Each row is a point on a tangle of strands that fork and nearly touch. The rows are in no order.
In the rows, zero is written as 128.
Points whose rows are less than 57.3 apart are linked; no others are. Some points are linked to none.
rovi: [149 154 121 104 141  98 128 141 108 154 134 108]
lazi: [185 110 111  74 139 104 126 125  95 171 137 178]
renuk: [105 168 173 164 114 165 130 196 128 130 144 128]
lasib: [138 126 156 119 145 102 168 126 126 104 100 104]
gade: [168 101 153  55 170 112 133 139  97 190 129 148]
gebog: [112 124  91 176  83 130 114  58 159  89 120  98]
mesu: [134 138 106 122 108  78 158  63 125 117 127 124]
mek: [118 147 167 147 142 149 140 191 129 125 129 116]
sal: [ 95 144  79 159  87 148  76 110 155 101 123 109]
dige: [142 139 127  99 111  67 174  64 122 127 126 149]
giruv: [105 161 114 196  82 174  80 131 155 110 128  96]
sil: [100 117  86 176  77 143  89  52 161  96 121  88]
bobi: [109 126 178 103 165 142 138 192 119 164 145 130]
tumu: [ 94 136 118 135 130 147 110 181 129 124 150 155]
Povap: [100 149 116 198  69 187  61 113 166 114 125  89]
Fini: [113 119  96 124 126 105 140 114 129  94 127 149]
Dapi: [142 142 143 148 135 119 153 128 134 102 108  85]
Luz: [101 123 108 195  68 188  52  83 177 112 123  79]
totab: [143 134 126 192 107 139 141  86 150  91 107  80]
seton: [124  94 130  87 171 123 146 146 119 140 138 162]
Pire: [192  98 129  64 142 101 140 111  93 177 130 183]
Kos: [119 138  86 111 129 115 104 145 115 137 148 152]
dolek: [126 139  91 137 100  89 138  63 132 112 127 107]
bug: [130 137 134 170 129 153 135 158 140  88 114 124]
popa: [119 179 175 194  94 189 122 185 135 119 136 127]
zife: [138 122 164  97 154  93 169 122 118 118  98 109]
malu: [116 129 123 100 154 134 118 177 113 165 162 160]
pezo: [157 124  97  86 137 103 126 126 103 154 142 161]
vasol: [144 142 135 171 123 129 153 115 139  92 105  84]
Pes: [156  69 156  47 171 114 156 107 107 180 123 176]
sef: [125 102 122  85 168 130 133 157 112 162 153 166]
Gokun: [116 130  99 123 132 114 128 134 125 109 129 139]
pasol: [120  98 143 112 150 111 172 126 130  93 115 151]
vudaz: [121  86 142  91 172 116 164 137 123 121 124 154]
tad: [134 165  83 128 111 109  95 116 118 152 144 102]
zezis: [ 95 145  97 145 112 142  97 159 137 112 142 137]
Kemeb: [144 126 132  86 127  71 172  84 113 131 124 156]
Rav: [119 150 113 189 101 167 104 134 152  93 116 108]
Zin: [140 113 169  76 163  94 159 129 111 138 104 118]
mefu: [108 139 183 129 151 155 141 203 125 145 141 130]
gomas: [120 131 101 161  93 102 143  53 144  99 124 101]
Kefe: [121 110 125 110 135  97 167 110 126  95 122 156]
Rar: [145 116 163  73 171 107 141 151 106 163 121 125]
tapi: [172  80 155  51 171 129 134 127 101 202 126 170]
pizo: [102 177 139 200  73 189  89 157 148 114 136 117]
Saf: [129 138 152 158 137 151 140 172 135 100 112 120]
fazom: [ 90 149  85 152  94 148  78 138 146 105 131 126]
kaz: [142 102 146  71 142  81 175  91 113 136 122 168]
boti: [125 139 113 185 108 164 113 134 149  76 111 130]
puz: [116 108 115 209  76 185  59  65 174 107 124  72]
gosav: [157 162  97 108 126  98 114 125 103 162 139 113]
nirug: [137 130  88  95 137 111 110 142 105 151 146 164]
fibuf: [123 117 166  81 173 138 131 179 109 190 151 145]
dupig: [139 135 119 204 102 154 120  87 154  96 115  76]
sagen: [120  97 180 104 175 137 152 173 126 126 111 126]
kirup: [146  81 151  58 164  98 164 106 109 155 122 173]
pigo: [140 137 150  91 160 110 135 162 109 162 131 117]
zupof: [130 121 114 208  90 160  94  67 157 105 120  69]
Goko: [100 138 120 115 137 144 111 185 115 155 167 163]

A fork is a point with three links. Follow the links from the first point to the second and name the forks in between, in order.
dupig; pizo: giruv
bobi; bug: mek
renuk; Povap: mek, giruv
rovi; zife: Rar

Name the points in between on the shortest way along the links from the first point to the second, in order.
giruv; zupof: Povap, Luz, puz
Saf; fibuf: mek, mefu, bobi
tumu; vudaz: Goko, malu, sef, seton
renuk; boti: mek, Saf, bug
